Points on a hilly landscape, in no order, each with its height.
A climber steps from a point to whichever of its 2 nearest points has the largest rise for the distance, and stops where none of them is higher. Distance is the straight distance between rows; heights are no part of it.
j_96 h=64.3: [ 49  16 -19  -9 -66 -31  16  -7  19  16  66  35  -2 -35  43   5   9 -33
  20  -2  27]
j_287 h=44.2: [-10   7  18   5  42 -10 -10  29   5 -14  21 -17  -2 -38  -1  14 -30  50
  49 -26  26]
j_38 h=53.5: [ 13 -50 -18  -9 -24 -19   0  -6  43  37  24  14 -33   6   4  -1  31 -53
   7  68  24]
j_843 h=59.2: [ 21  15  20  -7 -20 -30  -4  37   8  10  50 -18 -12 -49   2  16  33  -3
   1  47  -5]
j_704 h=25.8: [ 31  -2 -11   4 -33  -9  22  -1 -14 -20  -9  55 -46  -4  20  20 -12  -5
  12   8  43]
j_509 h=61.0: [-29 -38 -16  11   1  17 -21 -13  17  -5  17 -10  19 -22  -9  33 -26  26
 -13  19  -7]
j_478 h=64.7: [-38 -12   8  36   6  13   2  26 -11 -17 -22 -19  22 -39   0  10 -43  30
 -10   3  27]
j_501 h=53.8: [ 35 -15 -14 -15 -32   1 -12  -9   9  30  24  12   4  -2   5  -8 -20 -17
 -43  -6  -5]
j_272 h=50.8: [ 16   0 -11 -12   9  16  -6 -40   3  14 -25  25   7  12 -10  13 -16 -15
 -80   5  16]
j_782 h=57.1: [-42  11   2  23  14   1   1   2 -48  37 -17 -30  -2   7 -23  23  19   6
  -6  -1 -38]
j_338 h=63.8: [-16 -18   2 -24  -2   0 -15  18  -6   5 -35 -32  28  34  31  -9  38   0
   0   6  29]
j_387 h=24.1: [  3 -11  10  12 -30  40  18 -15  13 -33 -35  -2 -18 -11   9   5  -8  -5
  -7  25   2]
j_368 h=52.1: [-27   4  14   5 -20 -31  10   9 -17 -39 -16 -23   0   7  16 -20  25  -5
  61  31 -44]
j_648 h=38.9: [ 23 -33 -29  16  -9 -26  -3  12 -10  47 -46  16 -55  39 -33  -5  12 -55
 -40 -10  -2]
j_246 h=46.3: [-10 -35   4   8  24  -3 -24  14  24 -44   5  -7 -14  -6  11  -3 -21  28
  51  -1  -9]
j_837 h=15.1: [-33 -22  -6  27 -38  -8  10 -16 -17  46  29 -21 -17 -27   5  15  25 -36
  22  31 -29]
j_685 h=31.4: [ 26 -40 -50   2 -36 -14  25 -30 -17  28 -34  35 -27  35  -6   5   0 -32
  31  27  29]
j_313 h=60.9: [-44  40   0 -36  -2 -21  19  23 -52  17  11  16   6 -28   7  14  18  17
   4  -2   8]
j_540 h=68.3: [-37  -6   1   3  34  -4  13  27  -2 -28 -23  13 -14 -24 -13 -19 -55   8
  -7  11  15]
j_752 h=28.6: [ 43 -30 -41  43 -52 -13  26  11  -2  -6 -12  23 -19  -1  -8  -3  -7 -40
  39  40   8]
j_260 h=63.9: [-32  37   3 -28  -7   1  27   2 -48  -2 -37  13  -3   5 -10  14  36  19
 -42   2   4]
j_962 h=56.3: [ 19  12   0 -25 -10 -29   7  43 -13  27   3 -14  27 -30   0 -15   7 -16
 -11  32  -7]
j_279 h=13.4: [  8 -38 -11  25 -56   9  20  13   1  19  26 -16 -14 -15 -16  -7  -1 -19
  27  21 -54]
j_548 h=44.5: [ 20 -23 -19  26 -47 -31  -4  30 -42  42  -3   9 -36  36   2   5  33 -47
 -22  -7 -15]
j_135 h=8.4: [ 26  37  63  27  19  14  -1  64 -19 -18 -10 -23 -19 -19 -15 -10 -11  71
  -5 -32   9]
j_793 h=56.9: [-26  10  20 -26 -22  27 -15 -17   8 -14  22   8   4  12  33  -2  -9  18
 -45 -30 -20]
j_608 h=55.0: [ 40  20 -32 -12  32 -21  -7 -33 -12  -1  -3  43  36  24 -20 -31 -45   1
 -21  -9 -31]
j_796 h=53.2: [ 40  -5   3 -19  28  -7 -47  10  32 -26  38  26 -19  12  13  -3 -17  20
 -32 -31 -29]
j_314 h=56.6: [ -3 -17 -12 -39 -30   1   4 -62  19  12  32  31 -17  -5  38  29  -9 -13
  16  10  37]
j_870 h=59.3: [-44  16  18  17  10   1  17  22 -56 -15 -39 -14 -26  20 -29  23  50  31
  -4   2 -21]
j_910 h=59.9: [-12  13  -8 -42  -1  -7  16 -17 -15 -16 -52  -4  42  23  16 -34  25 -13
  16  24   0]
j_744 h=18.7: [-23 -10 -13  -1   8  10  12 -37  -1  22 -52 -11 -29  20 -36  47  51 -29
 -22  45  -2]
j_354 h=1.2: [  0  33   7 -42  59  11 -21 -12  19 -17  -2 -10  76  10  20 -28 -11  16
  -8 -16  34]
j_891 h=61.9: [-40 -15   6   7 -10 -32 -35   2   9 -29  38 -15  13 -35  40  24  -5   5
  -5  14   6]
j_455 h=1.8: [-35  12  11  -4  65  -5 -34 -17   6   2  -1 -27  50  21  22  -9   3  -9
 -34  -7  15]
j_492 h=63.1: [ -9  14  -8 -39  25  -3  22 -33  -6  44 -16  21 -38  34  -3   8  19 -21
   4   2   2]
j_498 h=57.4: [ 18   8 -30 -21  24 -12   7  -9 -14 -21 -38  20  32  28  12 -22 -20   6
  21  -7   5]
j_794 h=34.7: [  4 -57 -28  10 -13 -17 -12 -33   3  21 -42  27 -46  64 -24  -3 -10 -34
 -10  12   9]
j_923 h=67.2: [ 26 -11  19   1 -34  18  -7  -1  43 -30  46  -8 -19 -53  22  14 -22  25
  31  -9  -3]
j_267 h=67.9: [-19  45   7 -31  11  17  32 -51 -26 -10 -42  34 -25  38  -9   4  21  -6
 -25 -10  -7]
j_560 h=11.3: [ 21  25  -8 -24 -18   6  32   1 -28   9   4  -6  26 -21 -30 -10  11  34
  42   8 -43]
j_118 h=6.3: [  3  16  23  26  47  54 -18 -30  23 -35 -15  -6   6  42   3  -4 -13  17
 -16 -34  -4]
j_452 h=10.4: [ 51  25   3 -11   6  42   8  19  -9  -5  -1  -5  28   3 -39  -3  -4  56
  19 -26 -36]
j_718 h=2.9: [-50   4   8  25  77  25 -11 -37  20   9 -30 -23  15  45  -1  -1   8 -37
 -42 -27  42]
j_328 h=48.1: [ 23   1  -5   3  37   3 -22 -22  12 -21 -61   0  15  34 -11   1  14 -17
 -60  14  20]
j_668 h=63.2: [-22  24  38  15  37  23   1  47 -15  12 -17 -26  20  28  -8 -37   0   6
 -25 -56  15]
j_63 h=9.4: [ 46  23  18   8  25  32   0  42  -6 -19 -23   4 -23 -14 -24  24 -10  40
 -11 -15   6]
j_818 h=48.4: [ 24  -1 -11 -24  28  32  -3 -34  37   3  20  16  15  22 -17 -16 -35  23
  32 -35 -19]
j_838 h=64.5: [ 15 -15   4   4 -45  -2   4  33   8 -12  25 -23  25 -52  29 -10 -32  27
  52 -36  25]
j_175 h=24.3: [ 43 -12 -15   9 -10  -6  -1  15  12 -54 -19  46 -28  -8   9   2 -43  13
  -7  -5  21]
j_622 h=58.4: [  4 -43 -34  -2 -47 -40   8  -3  30  29  62  34 -32  -8  -3  11  20 -36
  56  31  12]
j_196 h=56.5: [-26  25  19  52  61  23   5  56 -37  18  -1 -41  44  38 -37 -32  -4  37
  18 -62  27]
j_508 h=0.7: [-27  46  13  -4  57   6 -14   9  -3 -18  33 -11  81 -12 -12 -12 -31  42
 -29 -37  10]
j_872 h=59.1: [-10   4  -3 -60  -8  20  19  -6  13  30   7  20 -20  -2  21  13  11   5
  18  -6  43]
j_286 h=54.9: [ -2  13  35 -22  23  11 -41   9  28 -40  33   5  22   7  26 -28 -21  40
 -41 -48 -14]
j_255 h=0.3: [  1  36   2   5  16 -11 -16  11 -15  19  45 -13  53 -44 -10  -5 -38  40
   1 -53  -7]
j_221 h=63.0: [-78  10  11   3  38  20  12  -8 -14  49   6 -16   6  22 -30 -21   3 -15
 -10 -32 -22]
j_871 h=22.3: [ 12   6  21  34 -15  27  20 -10  10  -4 -64 -36 -15 -16 -18   4   4 -32
 -38  11  12]
j_93 h=4.6: [  2   7   6  24  79  43 -16 -65  34  -2  -7  -7  26  73 -30 -15  -6 -22
 -38 -34  20]
j_471 h=23.0: [ 32  -1  -9  23 -12 -19  -8  19  -4 -30  23  31 -39 -11  -6   6 -40  15
  21 -25 -39]
j_347 h=62.5: [ -3 -49 -39 -19 -14 -39 -17  -5  45   7  53  17  -1 -37   1   0 -29 -12
  38  29  -9]
j_669 h=69.7: [ -1   8  19  10  21   6 -18  45 -27  24 -18 -30  20  24  19   4  22  32
  16 -37  27]
j_918 h=69.3: [-59 -10   3  11  40  11  21 -11  13  19 -35  -3 -20   0 -21 -19 -33 -28
   0   3  -6]
j_625 h=59.4: [-39 -13  18 -12 -25   1 -14 -29  13 -20  27   7 -27 -17  55  20 -12  -8
 -15 -10   9]
j_807 h=62.6: [ 44   9  11  -2 -30 -25  -6   8  19 -17  21  -1  -8 -15  30   7  55 -33
  -5  60  -5]
j_21 h=16.9: [-20 -13  -5  10 -18   9  -4 -31  -7   8   4 -26 -13  -2  10  53  51 -11
 -10  44  -1]
j_136 h=52.0: [  2  17 -16  22  38   9 -11   0 -28  13   3   9  24  18 -26 -13 -23   6
 -34 -37 -26]
j_381 h=66.4: [ 54   9 -16  19 -61 -16   7 -17  31  -4  48  32  -7 -21  31   9  45 -50
   6  57  27]
j_875 h=57.5: [ -8  19 -14 -35   9 -29  -6  10 -21  13 -10 -16  76   9  -5 -36  14  -1
 -17  21 -24]
j_94 h=67.4: [ 39  -8 -24 -12 -57 -22  -6  18   2  29  47  -5  30 -39  33  15  12   2
  43 -22  25]
j_326 h=48.9: [-43 -14  23  10  33   1 -10  14   5 -41 -41 -25 -10  21   7 -20   3   5
  40   7 -15]
j_371 h=64.9: [ -2 -40  -1 -16 -27 -25 -26   4  56 -39  76   3 -13 -49  12   9 -12  16
  30   1 -24]
j_62 h=7.4: [ -9  19  43  27  23  46  -5  19   0 -50  -8 -23  11  11   5 -12 -10  60
   5 -41  -5]
j_120 h=12.1: [-20   2 -21  -4 -37   4  44   2 -25   8   5  18  -9 -31 -17  -7 -11   0
  46   8 -35]
j_959 h=50.2: [ 30 -26 -33  -6 -70 -12   7  16  -8  49  44  21 -12   5  -1   5  26 -29
 -25  15  -3]
j_635 h=50.7: [ 43 -39  -3 -10  24  33 -29 -25  62  -5  15  18 -19  14 -14  -6 -42   9
 -17  -2 -11]
j_581 h=26.1: [ 40 -27 -12  28 -40   6  20 -21  11 -37 -43   7 -34  17 -15   0   1 -34
   5  42  -9]
j_828 h=57.9: [-36  39  32   9  -9 -36  15  27 -57  24  23 -28   2 -27   4   3  22  23
  41 -11  -4]
j_365 h=54.7: [-19  37  52  15   2 -27  11  18 -21 -14  -6 -43  -3 -34  12 -13  27   3
  40  35 -27]
j_833 h=20.5: [ 12  26   5   8   4   3  19 -23  10  24 -68 -30 -26 -15 -33  27  45 -56
 -47  24   0]

For each start below, name the point where the climber stops.
j_635 | j_891
j_279 | j_501
j_581 | j_501

Call two points neighbours if one is among the 2 nearest of the other. Go from one point of each pair to the other, from neighbour to neighbour, staying as high as possible. Name the lowest point that can't be avoided.
j_94 / j_923 | j_838
j_891 / j_267 | j_782
j_94 / j_381 | j_96
j_94 / j_669 | j_962
j_918 / j_891 | j_509
